Each scene shows the same named points in several views. A view is turned or mirrored, and shifted as a whole, has a little noise and may leave points out.

Scene 1
View 1
<237>: [-19   4 -10  24  -2 -15 -15  10  -5  17  15   7 -10   8   4  -6   5 -11
  10  -1  -7   0  14  -7  -3   8 -17   4   7  -6   2  -2   4   0 -21 -15
  -5   3]
<52>: [-11   2  -6  15   2   1  -4  11   3   8   6 -17  -5 -10  -1  -4 -11  -6
  -5  -5  -8   2  -5   8   4  -3   0  10  -5   1   4  -6  -7  -3  -5  -8
  -2  -1]
<96>: [ -9   3  -4  13   2  -1  -6   8   0   8   7  -9  -4  -1   0   1  -9  -5
  -3  -7  -5   4   0   0   4  -2  -6   4  -3  -3   0  -1   2  -4  -9 -11
   1   1]
<80>: [ -6   4  -2  12   1   4   2  14   3   2   1 -25  -7 -16  -1  -3 -15  -3
 -10  -3  -8   3  -9  12   9 -10   4  12  -8   0   4  -8  -6  -3  -1 -10
  -4   0]
<247>: [ -9   0  -8  11   4   0 -11   0   0  13  10   0   4  12  -1   5  -7  -9
   2 -17  -3   5   3  -8  -2   7 -12  -3  -1  -1  -5   5   4  -5 -10  -9
  10   0]
<9>: [ -5   2  -1   1   4   5  -6   0   4   6   7  -9   2   5  -5  13 -18   1
  -7 -15  -1   9  -3  -3   4  -5  -2  -3 -10  -2  -8   5   9  -7  -8 -17
  10  -2]
<133>: [-12   4  -8  24  -1  -8  -6  16  -3  10   7  -9  -9  -7   4  -9  -1 -10
   2   0  -9   0   2   4   3   1  -8  12   2  -3   7  -8  -5   0 -10  -8
  -8   3]
<15>: [-19   6  -7  25  -4 -11  -7  19   0  11   9 -11 -16 -11   3 -11  -1  -8
   2   7 -11   0   5   6   5  -3  -6  14   2  -4   7 -10  -4   1 -15 -13
 -14   1]
<58>: [  0   1  -2   7   3  -3 -10   1  -3   7   5   5   3  19  -2  11  -7  -7
  -2 -19   1   8   5 -13   2   7 -14  -6  -2  -6  -8   9  17  -7  -9 -14
  12   6]
<126>: [  6   5   4   3   0  -6  -6   4  -3   0   1   1  -3  18  -2  14 -10  -1
  -6 -15   2  10   4 -12   8   1 -12  -6  -5 -10  -9   8  26  -7  -9 -21
   8   8]
<159>: [  3   2   1   3   4   7   1   6   2   1  -2 -21   1  -6  -4   7 -19  -3
 -12 -13  -3   6 -11   4   8  -6   3   5 -11   0  -2   0   2  -7   2  -9
   7   0]
<131>: [-16   6  -3  10  -2  -8 -13   6   1  10  15   2 -11   7  -1   5  -8  -1
   2  -3  -3   5  10  -5   2  -2 -11  -1  -2  -8  -5   1  13  -3 -22 -24
  -3   0]
<284>: [-12   5  -3  15  -2  -6  -6  13   1   7   7 -10 -11  -5   0  -2  -7  -3
  -2  -1  -6   3   3   3   6  -5  -5   7  -2  -5   1  -5   4  -3 -13 -17
  -6   2]
<23>: [  2   4  -3  21   0  -8   0  17  -7   3  -2 -12  -6  -3   4  -7  -2 -13
  -4  -5  -6   1  -1   0   9   3  -8  11   0  -5   6  -5   3  -3  -2  -6
  -4   9]
<235>: [  8   8   1  21  -5 -13   4  25  -8  -2  -7 -16 -14  -7   5  -8  -2 -11
  -8   2  -6   2  -1   3  16  -3  -7  16   1  -8   9  -9   8  -1   0 -10
 -11  13]
<98>: [  9   3   1   7   3   1   0   7  -2  -1  -3 -13   1   5  -2   7 -13  -5
 -10 -15  -1   7  -6  -3   9  -1  -4   2  -7  -5  -2   2  11  -6   2 -10
   8   6]
<287>: [ -5   1  -7  17   5   0  -5   8  -2   9   4 -10   3   0   0  -4  -4 -12
  -1 -12  -6   1  -3   0   2   5  -7   7  -1   1   3  -2  -4  -4  -2  -3
   4   3]
<169>: [ -4  -3 -11  16   9   7  -4   3   0  12   3 -14  11   0  -1  -3  -8 -14
  -3 -19  -6   2  -9   1  -1   8  -4   5  -3   5   2   0 -12  -7   4   6
  12   0]
<105>: [  0   2  -3  14   2   2   1  14   0   2  -1 -21  -3  -9  -1  -3 -11  -8
  -9  -7  -6   2  -8   7   8  -3   0  11  -6  -1   4  -6  -3  -4   2  -6
  -1   3]
<222>: [-19   1 -11  21   2   0  -8  11   2  14  10 -14  -5 -11   1  -8  -6  -9
   1  -3 -10   0  -2   8   0   0  -3  11  -1   3   6  -8 -13  -2  -9  -6
  -3  -3]
<29>: [ -6   2  -3  10   3   3  -3   8   2   5   4 -16  -2  -6  -2   1 -13  -4
  -7  -8  -6   4  -5   4   5  -4   0   7  -7  -1   0  -3  -2  -4  -4 -10
   2   0]
View 2
<287>: [ -7   0  -2 -11 -11  -2   6   5  -1   0   9   2   0   1  -7   5  -8   3
  -4   4  -2  -7   0  -5  -7  -4  -8 -18 -14   7   0   5   5  -3  -7   2
   4  -6]
<80>: [ -6 -10  -2   0 -14  -3  11  11 -11   7   0  -6  -4   3  -8   5 -18  -2
 -12  12  20   1  10   0  -3  -9   1 -20  -4   9  -3 -10   2  -9   1   3
   3 -12]
<58>: [  3  -7   1  -5   6  -7  -3   5  10  -8   1   7 -15   2   7   4   5   5
   2  -1 -10  -6  -4 -12  -6   5  -8 -11 -20  -3   8   7   4   6 -14  -3
  19   5]
<169>: [ -6   0   0 -19 -21  -7   9   1   1   3   9  -1   1   4 -10  -1 -11   2
  -6   5  -4 -10  -6  -3 -10  -3 -16 -19 -17   2  -2   2  11   3  -6   3
  -1  -2]
<284>: [ -5  -4   0  -1   4   2   2  11  -6   2   3   0  -2   3   1  12  -6   7
  -3   7  10  -1   9  -7  -2  -7   4 -16 -11   9   2   1  -3 -11  -3   4
  12 -13]
<96>: [ -4  -5   2  -5  -1  -1   3   9  -3   2   3   0  -4   4   0   9  -6   6
  -4   6   5  -4   5  -7  -4  -5  -2 -16 -14   6   2   0   1  -5  -5   3
  10  -8]
<133>: [-12   5  -3  -6  -2   6   5  11  -7   2  12   1   7   0  -5  14  -8   8
  -2   7   3  -3   8  -6  -4 -11   1 -18 -11  16   0   7  -1 -15  -3   3
   6 -19]
<29>: [ -3  -8   0  -4  -9  -3   7   8  -5   4   1  -2  -5   4  -4   4 -11   1
  -8   8  10  -3   4  -3  -4  -6  -4 -18 -11   4   1  -4   4  -4  -4   4
   7  -7]
<126>: [  5 -13   1   5  10  -8  -3   7   8 -10  -4   8 -24   0   9   5   4   2
   1   0  -4  -1   2 -11  -3   7  -3 -10 -15  -3  11   3   2   5 -15  -6
  25   7]
<15>: [-12   5  -3  -3   3  10   4  14 -11   5  10   0   9   1  -3  18  -7   9
  -2   7   9  -1  13  -6  -1 -13   7 -19 -10  19  -1   5  -5 -18   1   5
   8 -24]
<23>: [-11  -3  -8   1  -9   3   7   8  -4  -5  10   6  -2  -6  -8   9  -8   1
  -4   5   0   1   7  -3  -4  -4   0 -18  -5  14   2   7   1 -11  -7  -7
   8  -9]
<98>: [ -2 -13  -3   2  -9 -10   6   6   2  -5  -1   5 -17  -2  -3   0  -7  -3
  -7   5   2  -1   1  -4  -5   3  -6 -15  -9   0   5  -3   6   2 -10  -5
  13   5]
<9>: [  6 -13   6  -5   0 -11   2   8   1   2  -6  -1 -17   8   6   1  -5   3
  -6   5   9  -5   0  -8  -4   0  -7 -13 -18  -6   5  -7   5   6  -7   5
  15   2]
<222>: [ -9   4   2 -14  -8   4   6   9  -8   8  10  -4   9   6  -6  10 -11   8
  -5   9   9  -5   5  -4  -5 -12  -3 -20 -14  12  -2   2   1 -11   1   9
   1 -18]
<52>: [ -6  -5  -1  -6 -12  -2   8   8  -7   6   3  -3  -2   4  -6   5 -13   2
  -9   9  12  -3   5  -2  -4  -8  -4 -20 -10   7  -1  -4   3  -6  -2   4
   3 -11]
<159>: [  0 -15   0  -1 -15 -11   9   6  -4   2  -4  -2 -15   3  -5  -1 -13  -4
 -12   9  13  -1   3   0  -4  -2  -6 -17  -7  -1   1 -10   6   2  -5   1
   7   1]
<235>: [-15  -7 -12  11  -7   4   9  11  -8  -7   9   8  -3 -12 -10  12 -10  -4
  -4   6   4   6  14   0  -1  -3   7 -19   3  20   3   5  -3 -16  -7 -11
  11 -11]
<247>: [  0  -1   5 -13   1  -5   0   5   5  -2   4   3  -6   6   3   6   0   9
   1   1  -6  -9  -4 -12  -7  -1 -11 -14 -23  -1   5   7   5   4 -10   4
  12  -2]
View 3
<126>: [ -4   2  12  -5   5  -8  -3  -9  -5  -3  -4  10  -7  11   4   6  -7   2
 -10  -7   1  -3  22   5   8 -14 -11  -5  -6  -2  11   4 -18  -9  -2  -5
  -7 -18]
<23>: [ -3  -2   4  -6  -6  -8   2   5   9 -15  -2  -7  -3   0  -6  -2 -13   6
 -13   0   4   5   1   4  -6 -10  -6   2   4   0  -8  -4   5  -9 -11   6
  -8   6]
<52>: [  1   9   1 -11  -5  -7   5   5   1  -7   8 -12  -5   1  -2  -9  -5  -2
  -4  -1  -2   2  -1  -3   5  -6  -7   6   2  -2  -8   6   9  -8   0  12
  -3  13]
<159>: [  7  10   3 -12   2  -6   5  -5   3  -7  12 -14 -12   2   2  -9  -8  -5
 -13  -2  -8  -1   8  -1  10  -4 -13   3  -2  -9   0  12   2  -8   4   1
   1   6]
<131>: [-12   7   6 -10  -2  -6  -2   4 -12   1  -4  15   1  14  -4   5  -1   0
   7  -6   7   1  10  -1  11 -16  -2   6  -1   7   0  -1  -4 -11  -5  12
 -15 -10]
<80>: [  2  14  -1 -14  -3  -3   9   3   7 -11  14 -16  -8   2  -5  -8 -10  -6
  -9   0  -6   5  -2  -7  10  -2  -9  12   4  -4 -11   8  13 -11  -5  10
  -4  14]
<169>: [  7   0   4  -5  -7 -16   0   7  -4   0   4 -15  -5  -7   5 -18   0   5
  -5  -2   2  -2  -2   8  -6  -7  -9  -5  -2  -5  -1   6   3  -1  12   9
   8  16]
<235>: [ -5  -1   3  -8  -5  -3   5   3  17 -23  -1  -8  -4   2 -10   4 -21   5
 -19   1   1   9   1   0  -4  -9  -7   6   7   1 -12  -7   8 -14 -21   3
 -13   4]
<237>: [-13  -2   6  -5 -11 -12  -6  16 -11   0 -12  14   7   8  -6   2   0   9
  12  -4  16   2  -1   4  -4 -19   5   2   3  13  -7 -11   1  -8  -7  19
 -14  -2]
<29>: [  2   9   2 -11  -3  -7   4   2  -1  -5   8  -9  -6   3  -1  -8  -5  -1
  -5  -2  -3   2   2  -1   7  -7  -8   5   0  -3  -5   6   5  -9   0   8
  -3   7]
<58>: [ -3  -2  10  -3   0 -13  -6  -2 -10   2  -5   8  -4   7   5   0  -1   6
  -4  -7   5  -4  17   9   1 -15  -9 -10  -7   0  11   2 -16  -5   4   0
  -3 -12]
<133>: [ -6   3   2  -9 -10  -8   2  13   1 -10  -1  -3   2   2  -8  -3  -7   5
   1   0   7   6  -6   0  -2 -12   1   7   6   6 -13  -4  12 -10  -9  17
 -10  10]
<98>: [  3   3   7  -8   2  -8   2  -5   3  -7   5  -7 -10   3   3  -3  -9   1
 -16  -3  -4  -1  12   3   4  -8 -13  -2  -3  -6   4   6  -7  -8   0  -3
  -2  -2]
<284>: [ -7   8   3 -11  -4  -6   3   6  -1  -7   1   2  -1   8  -6   0  -6  -1
   0  -2   3   4   2  -3   7 -10  -3   9   3   3  -8   0   5 -11  -8  13
 -12   2]
<105>: [  4   7   2 -11  -4  -6   6   3   7 -12   8 -15  -7  -1  -3  -8 -11  -1
 -13   0  -3   3   0  -2   3  -5  -9   6   3  -4  -8   4   8  -9  -4   7
  -3  12]
<15>: [-10   6  -1 -11 -10  -5   3  14   2 -10   0   0   4   6 -11  -1  -7   3
   4  -1   7   8  -7  -4   2 -11   2  12   8   9 -18  -7  15 -12 -14  21
 -15  10]
<287>: [  1   1   4  -6  -6 -12   0   7  -2  -4   1  -8  -3  -2  -1 -10  -4   5
  -5  -2   4   1  -1   5  -4 -10  -7  -2   0   0  -3   0   3  -5   2   9
   0   9]
<247>: [ -1   1   7  -5  -5 -15  -5   4 -13   5  -4   4  -2   3   4  -6   2   5
   3  -5   6  -3   8   8   0 -14  -5  -6  -5   1   5   2  -7  -3   8   9
  -1  -2]
<222>: [ -2   8  -1 -11 -10  -9   3  13  -3  -4   5  -8   0   0  -5 -11  -1   0
   5   0   4   4  -9  -2   2  -8   0   8   5   4 -13   1  15  -8  -1  21
  -5  16]
<9>: [  1  11   6 -11   2  -8   1  -5  -9   3   7   0  -8   8   4  -6   0  -5
  -3  -6  -4  -4  13   0  14  -9 -11   1  -6  -5   6  11  -8  -7   8   3
  -1  -6]
<96>: [ -2   7   4  -9  -4  -8   2   4  -4  -4   3  -2  -3   5  -2  -5  -4   1
  -1  -2   1   2   4   0   5 -10  -6   4   0   1  -5   3   3  -9  -1  10
  -6   3]
View 4
<169>: [  6  -3   2 -11  -7   8  -3   5   6   1  -3  23   8  -8  17  -2  -5  11
  11 -12   7   4  13  -4   1   5  10   9  -3  11  -2   0  14   4   7  -4
   1   5]
<58>: [  1  11   7 -23   5   4 -10 -10   6  -1   6   7   4  -6   3  13 -10   5
   2  -3   9  -9   0   4  -7   6   6  18 -14   5   6   1 -12  -1   3  10
  14  11]
<133>: [ 10   9  10 -14   4   3  -1   5   4  -5 -13   3   4   2  17   3   8  -1
   6 -10  -2   0  -2  -9  -8   3   4   1   3   2  -9   5   5 -11  10   0
 -15 -14]
<80>: [  1   3   9  -5   4  14   9   7   2   7 -18   7   4  -5   4  -6  -6 -10
   0  -7   3  -4  11  -8  -8  10   0   0   9   1  -3  -5  21   4  15  -1
 -19 -11]
<29>: [  1   4   7 -10   3  11   2   3   4   4  -9   9   4  -6   7   1  -6  -6
   3  -6   4  -4   9  -4  -7   8   3   6   2   3  -1  -2  11   3  11   3
  -7  -3]
<23>: [  9  14  12 -15   4   4   1  -1   3  -1 -13   1   5  -2  11  -3  -3   8
  -2 -14   1  -3   1 -11  -4  10   3   3  -1   3   2   3   5  -7   5   0
 -14 -12]
<98>: [ -1  10   9 -16   4  10   1  -6   3   7  -5   6   5  -9  -2   0 -16   4
  -5  -7   8  -9   9  -2  -5  14   1  12  -6   4  10  -4   4   4   6   5
   0   2]
<222>: [  7   0   7  -9   1   7   0  11   5  -3 -11  11   4   0  19   2   8  -7
  12  -8   1   3   4  -8  -8   1   7   1   7   4 -13   3  13  -6  13  -2
 -13  -9]
<105>: [  4   7   8  -9   3  11   6   3   3   5 -14   8   5  -6   6  -6  -8   0
  -1 -10   3  -3   9  -8  -4  11   2   4   3   3   1  -3  15   2  10   0
 -14  -8]
<237>: [ 10  11  11 -22   7  -3 -12  -1   7 -13  -3   0   2   6  19  17  15  -3
  12  -6  -1  -1 -12  -4 -10  -5   7   8  -3   2 -12  11 -12 -19   7   6
  -1  -7]
<287>: [  7   5   7 -15   0   6  -2   2   6   0  -7  12   6  -4  14   0  -2   7
   7 -11   4   1   5  -6  -2   5   7   8  -2   7  -2   2   7  -3   7   0
  -3  -2]
<159>: [ -2   3   7  -9   3  15   6   1   4  10  -9  11   5  -9  -1  -3 -16  -4
  -3  -5   8  -7  14  -2  -6  13   1   8   1   4   6  -7  15  10  11   3
  -4   2]
<9>: [ -6   2   5 -14   7  12  -2  -2   5   7   0   9   3  -8  -3   9 -12 -12
   2   1   9  -9   8   5 -10   7   3  14  -3   2   3  -5   2   7  10   9
   6  10]
<15>: [  9  10  12 -11   8   4   1   8   4  -7 -16  -1   3   5  16   4  12 -10
   7  -7  -5  -1  -4 -11 -11   1   3  -1   7  -2 -13   6   5 -15  12   1
 -20 -20]
<131>: [  1  11  10 -20  13   4  -8  -2   6  -5  -2  -3   0   2   4  18   3 -16
   6   2   3  -9  -6   2 -16   0   2  11  -3  -3  -6   4 -10  -9  11  12
   1  -1]
<284>: [  3   9  11 -13   9   7   0   3   4  -2 -11   0   3   0   7   6   2 -12
   4  -4   0  -5  -1  -5 -12   4   1   4   3  -1  -6   2   3  -7  12   5
 -10  -9]
<52>: [  3   2   7  -8   2  12   4   6   4   3 -12  10   5  -4  10  -1  -3  -6
   4  -7   3  -2   8  -5  -6   7   4   3   5   3  -4  -1  15   1  12   0
 -11  -6]
<235>: [  8  21  16 -15   8   5   6  -3   1   2 -20  -7   5  -1   6  -8  -5   8
 -10 -15  -2  -6   1 -15  -6  15  -1   0   1   0   5   2   6 -10   6   0
 -24 -22]
<247>: [  3   4   4 -19   2   5 -10  -2   7  -3   4  12   5  -5  11  12  -2   1
  10  -4   7  -3   2   2  -6   2   8  14  -8   6  -2   3  -4  -2   6   7
  10   9]
View 5
<15>: [-10   8  -9  -5  -2   2  -6  -1  -5  -3   3 -12 -10   3   5  -4 -10   3
   6 -10  11 -12  -2   5  -5  -7  11 -12   6  -5  -7  -7 -13   2  -3 -11
   6  -2]
<133>: [ -9   9  -7  -3   1   4  -7  -6  -1   1  -1 -11  -9   2   2   0  -8   2
   5  -6   7  -9   2  -1  -3  -3   9  -7   2  -2  -9  -3  -9   4  -2  -9
   2  -2]
<131>: [  2  -4 -10  -3 -11  13  -1  -5 -12  -8  -4 -11  -5   1   2  -8   4   5
  16 -13  -9 -13   8  -3 -11  -2   2 -17   2  -7  15  -3 -11   9   8  -4
  -6  -5]
<105>: [ -9  12 -10  -2   3  -4  -5  -7   0  15   0  -5   2   6  -5   1   2  -3
 -11  -3  -3  -4   3  -3  -1  -6   0  -5  -3  -3 -13   3   1  -5   1   3
  -3  -2]
<96>: [-4  5 -8 -1  1  4 -4 -9 -4  3 -3 -7 -5  6 -1  0  1  1  2 -9 -4 -5  7 -3
 -6 -1  6 -7 -2 -6  0  1 -6  3  1 -1 -6 -5]
<29>: [-5  7 -9  0  2  0 -4 -8 -3 10 -3 -4  0  9 -4  0  5 -2 -7 -6 -8 -3  6 -2
 -4 -3  3 -6 -4 -7 -5  3 -2 -3  1  5 -6 -5]
<23>: [ -9  11 -11  -4  -3   3  -7  -8   1  12   0 -10  -4  -5  -2  -2  -3   2
   2   1  -1 -10   2 -10  -1  -3  -2  -8   1   3 -13   1   2   4   4  -5
   1   2]
<98>: [ -1   5 -11  -1  -3   3  -2 -11  -2  17  -4  -5   5   0  -9  -2  12  -2
  -5   1 -19  -4  11 -15  -3  -1  -9  -6  -5   0  -3   7   8   1  10   8
 -11  -2]
<52>: [ -7   9  -8   0   5  -2  -4  -8  -2  10  -2  -5  -1  10  -4   2   1  -2
 -10  -7  -2  -1   4   0  -2  -5   6  -5  -4  -7  -8   2  -4  -4  -2   3
  -5  -5]
<235>: [-11  14 -17  -7  -9  -3  -7  -2   0  13   5 -12   0  -9  -1  -9  -4   1
  -1   3   1 -16  -5  -8   0 -11  -8 -12   3   6 -18  -2   3   1   6  -6
   6   7]
<247>: [  2  -1  -2   1   3  16  -3 -17  -2   4 -10  -8  -6   3  -5   5   5   1
  10  -6 -13  -1  19 -13  -7  10   5  -2  -5  -4   8   6  -1  10   6   1
 -13  -8]
<237>: [ -2  -2  -3  -3  -3  19  -6 -10  -4  -9  -5 -15 -15  -3   4  -1  -7   7
  24 -10   3 -12  10  -7  -9   7  12 -10   4  -1   8  -3 -13  17   3 -14
  -2  -4]
<80>: [-10  12 -13  -1   3  -9  -5  -3  -3  12   2  -3   3  12  -3  -2   3  -4
 -17  -7  -2  -4   0   4  -1 -10   2  -8  -4  -8 -12   1  -3 -10  -2   6
  -2  -4]
<58>: [  5  -4  -6   0  -4  17  -1 -16  -4   7 -10  -8  -2  -4  -7   0  11   2
  12  -4 -22  -4  20 -21  -8  10  -5  -6  -6  -1  13   7   4  13  14   4
 -16  -5]
<169>: [ -6   9   0   2  16   6  -7 -18   7  17  -8  -5  -6   8  -8  13   1  -3
  -6  -2  -5   7  14 -12   0   8   8   6  -7  -2 -10   7   4   3  -1   3
 -11  -8]
<126>: [  6  -3 -12  -1 -12  13   3 -10  -9   7  -7  -7   4  -6  -8  -7  16   2
   9  -3 -27 -10  16 -19  -9   3 -13 -12  -4  -1  14   7   5  10  16   5
 -15  -2]
<222>: [ -9   9  -4  -1   8   2  -7  -8  -1   2  -2  -8  -9  11   1   5  -6   0
  -3 -10   7  -3   5   3  -3  -2  15  -4   0  -8  -8  -1 -10   0  -6  -5
  -1  -7]
View 6
<9>: [ 13  -6   7  -6  -2   6  -6  -5  10  -9   6   6   7   4  -7  11   1  -4
   7 -10  13   0  -2  23  -1 -10   2   8  11   1 -10   8 -12  25   9   8
   3   4]
<58>: [ 15  -3   0   0  -1  12   5  -4   6  12   8   0   4  17   0  10   2   1
   9  -9   8   0  -4  25  -2 -10   1   4  10  -1  -1  -1   0  25   8  16
  -4   6]
<159>: [  8   2   5 -14  -1   2 -11  -6  12 -16  -8   8   2  -3 -17  12  -2   4
   8  -7   4  -6   2  20  -4  -7   9   5   8   5 -21   7 -14  19   3   3
   6   5]
<23>: [  9  11  -1  -8   0   2  -1  -2   2  -3 -10  -1 -16   1  -2   6  -6  17
   9  -7  -4  -6   4   4  -4  -3   9   6   1   2  -9  -8   1   9   3  -3
   2   1]
<287>: [ 14   6  -1   0  -1   2  -3   0   3  -3  -6   7 -11   2  -2   8   0   7
  13  -6   4  -6   0  16  -5   4  13   9  -4   5  -6  -6  -8  13   2   3
   6   4]
<133>: [ 17   8   2  -2   0  -2  -2   3   0 -10  -5   2 -20  -3   7   3  -4  13
  10  -9   4  -4   3   0  -3   2   9  12  -6   3   2  -8  -4   7   5  -9
   9  -3]
<29>: [ 12   3   4  -7  -1   0  -8  -2   8 -15  -5   7  -6  -3  -7   9  -2   5
   9  -8   6  -5   1  13  -3  -3   9   9   2   5 -12   2 -12  15   5  -1
   8   2]
<247>: [18 -2  0  4 -2  7  2  0  4  4  6  5 -3 10  3  8  4  0 11 -8 11 -1 -4 23
 -3 -2  6  9  1  2  2 -3 -8 21  6 11  3  6]
<237>: [ 24   2   2   8  -1   4   6   5  -5   3   9  -2 -19   9  21   1   0   9
   9 -12  10   2   0   2  -1   0   2  14  -6  -2  18 -11   1  11  10  -3
   5  -2]
<105>: [ 11   7   3 -10   0  -1  -7  -2   6 -13 -10   6 -10  -5  -8   8  -3   9
  10  -7   1  -6   3   9  -3  -1  12   8   1   5 -13  -1 -10  12   3  -4
   8   1]
<80>: [ 10   7   6 -14   0  -4 -14  -2   8 -26 -12   8  -9 -11 -10   8  -5   9
   7  -8   4  -7   6   4  -3  -3  10  11   3   5 -17   4 -14  11   4 -10
  12  -2]
<52>: [ 12   5   3  -7  -1  -3  -9  -1   6 -17  -7   9  -9  -7  -7   8  -2   6
   9  -7   5  -6   2  10  -4   1  12  11  -1   6 -11   0 -14  12   4  -5
  11   1]
<98>: [  7   3   2 -11  -1   7  -4  -5  10  -3  -5   2   1   6 -12  12  -3   7
   6  -8   0  -5   0  21  -3 -10   6   3  10   1 -17   3  -5  20   5   9
  -1   6]
<284>: [ 15   3   5  -6  -1   1  -4   0   4 -14   1   1 -10  -2   5   4  -4   9
   5 -11   8   0   3   2   0  -6   3  11   3   0  -1  -1  -5  12   8  -8
   7  -3]
<169>: [ 13   6  -3   2  -1   1  -4   0   4   0  -8  12  -9   2 -10  12   5   2
  16  -3   5  -9  -2  27  -8  10  20   9  -9  10 -11  -4 -16  15  -2   8
  10   9]
<131>: [ 21  -5   8   0  -2   6   1   0   3  -7  13  -2  -5   6  13   3  -2   3
   4 -14  14   5  -1   6   2 -12  -5  11   8  -3   9   0  -2  19  13  -1
   4  -4]
<15>: [ 18   8   4  -3   0  -4  -5   4  -2 -17  -3   1 -22  -7  12   1  -6  14
   7 -10   5  -1   6  -9   0   0   7  15  -5   1   5  -7  -3   5   8 -16
  11  -7]
<96>: [ 15   2   3  -3  -1   2  -5  -1   4 -10   0   4  -7   0   0   7  -1   5
   8 -10   8  -2   1  11  -3  -4   6  11   2   2  -4   0  -8  16   6  -1
   7   0]
<235>: [  6  15   0 -17   1   0  -3  -4   4  -8 -15  -5 -18  -2  -3   6 -11  25
   6  -9 -10  -6   8  -6  -2  -9   6   3   6   0 -13  -6   5   6   5 -10
  -1  -2]
<126>: [ 12  -4   4  -8  -1  13   3  -6  10   6   8  -4   7  15  -2  10  -3   4
   4 -11   5   2  -1  20   0 -20  -5   2  18  -5  -6   3   2  25  11  13
  -8   4]

In a view up to two points have been moved. Name them for each view, in the order of its rows, or write -.
view 1: <52>
view 2: -
view 3: -
view 4: -
view 5: <131>, <96>
view 6: <105>
